Each row is a point on a tangle of strands that fork, close into loops and nearly touch. The rows are in no order.
In the rows, 128 means zero.
Two points are linked if the straight distance between their rows is under 51.8. Some points are linked to none.
J_320: [103 131 153 124 140 119 105 128 118 142 151 122 160 106]
J_781: [126  94 112  98 120 127 125  99 128 137 200 110  86 133]
J_299: [130  83  92  89 119 142 135  87 129 137 205  95  68 149]
J_865: [ 74 142 204 149 112 165 121 167  94 161 137 113 176 125]
J_795: [162 140  87 140 146 111 132 165 142  94  61 149 138 127]
J_227: [ 88 114 100  98 174  96  91 107 143 133 205 110 140 101]
J_300: [110 108 120  98 125 129 121 109 127 144 216 112  91 108]
J_500: [167 114  87 128 149 114 129 146 137  93  73 138 129 134]
J_542: [139 118 169 124  92 140 131 111 110 141 149 131 101 124]
J_419: [150 143 127 138 125 120 143 164 134 120  62 153 152 127]
J_554: [155  94 124 118 106 131 132 100 130 115 136 121  89 144]
J_168: [ 87 142 186 138 122 142 118 157 100 156 131 119 175 115]
J_878: [121 123 168 116 107 136 118 121 107 147 177 124 111 111]
J_208: [ 80 188  94 164 209  88 119 147 140 118  86 141 211 114]
J_642: [147  93 106 108 131 117 119 112 130 111 141 119 103 131]
J_715: [ 65 184 114 169 215  97 124 148 134 131  96 134 226 112]
J_358: [104 123 146 111 122 129 113 120 116 151 206 116 111 106]
J_102: [128 176 104 152 133 109 142 193 143 115  48 157 177 134]
J_20: [139 114 139 120 127 117 122 128 126 120 118 134 128 122]
J_941: [116 104  98 102 156 102 101 108 135 114 164 120 131 116]
J_521: [177  98 136 133  80 159 147  82 133 119 118 119  66 158]
J_88: [153 112 111 118 140 110 124 131 132 103 101 132 125 126]
J_609: [101 137 168 132 126 128 115 145 109 147 137 126 160 111]
J_735: [141 114 133 118  78 181 146  72 126 148 201 112  40 157]
J_726: [ 70 169 137 156 186 113 114 154 129 133 101 128 220 115]
J_133: [135  97  94 106 153 108 110 113 129 101 140 117 122 129]
J_929: [154 154  99 147 131 113 145 179 148 109  50 156 153 134]
J_687: [127 104 133 104  99 146 135  94 124 142 199 116  72 131]
J_680: [151  88 113 108 104 140 133  88 129 123 165 113  74 153]
J_8: [118 110 124 106 145 105 103 114 129 124 169 118 131 110]
J_485: [183 128 160 149  78 159 156 115 132 128  75 140  92 147]
J_951: [191 108 133 144  90 155 156 107 138 114  76 133  86 159]
J_447: [113 187  89 157 160  98 133 186 150 112  56 158 183 130]
J_694: [101 177  89 151 195  91 114 150 144 110  81 148 189 114]
J_976: [104 186  87 155 176  92 124 169 151 107  64 157 190 119]
J_862: [ 89 135 210 144  91 172 132 155  90 162 146 117 151 127]
J_720: [166 111 154 135  75 161 144  85 127 130 130 126  65 154]
J_487: [110 135 193 137  93 151 127 144  98 161 137 127 139 118]
J_124: [196  95 123 140  79 164 155  82 143 106  88 111  71 171]
J_863: [154 114 159 126  82 150 140 100 121 135 141 128  81 135]
J_302: [145 131 146 127 118 122 137 147 122 125  92 145 140 123]
J_332: [187 134 160 151  70 162 167 126 138 128  58 150 100 149]
J_639: [ 94 159 134 145 163 113 118 163 126 133  93 136 196 113]
J_452: [101 125 139 117 147 110 102 123 121 135 165 122 146 103]
J_137: [120  82  66  84 123 144 144  83 130 146 213  88  58 153]
J_993: [117 160 117 140 158 101 124 165 133 116  77 145 178 116]
J_940: [113 112 114  92 108 164 138  96 128 166 244 109  51 131]
J_568: [142 152  91 138 163 101 122 157 142 100  68 150 158 121]

A piece is two or more points that can be reached from each other along the links. Count, over all rows, the pieces, the separate loops (a circle has one, a figure eight two, a Y none), the forks (points with three links) and the tips (points with one).
pieces => 3
loops => 2
forks => 3
tips => 5

How many points has the smallest loop of links through each point below? Write none if it is on no loop.
J_20 => 7
J_694 => 12
J_124 => none
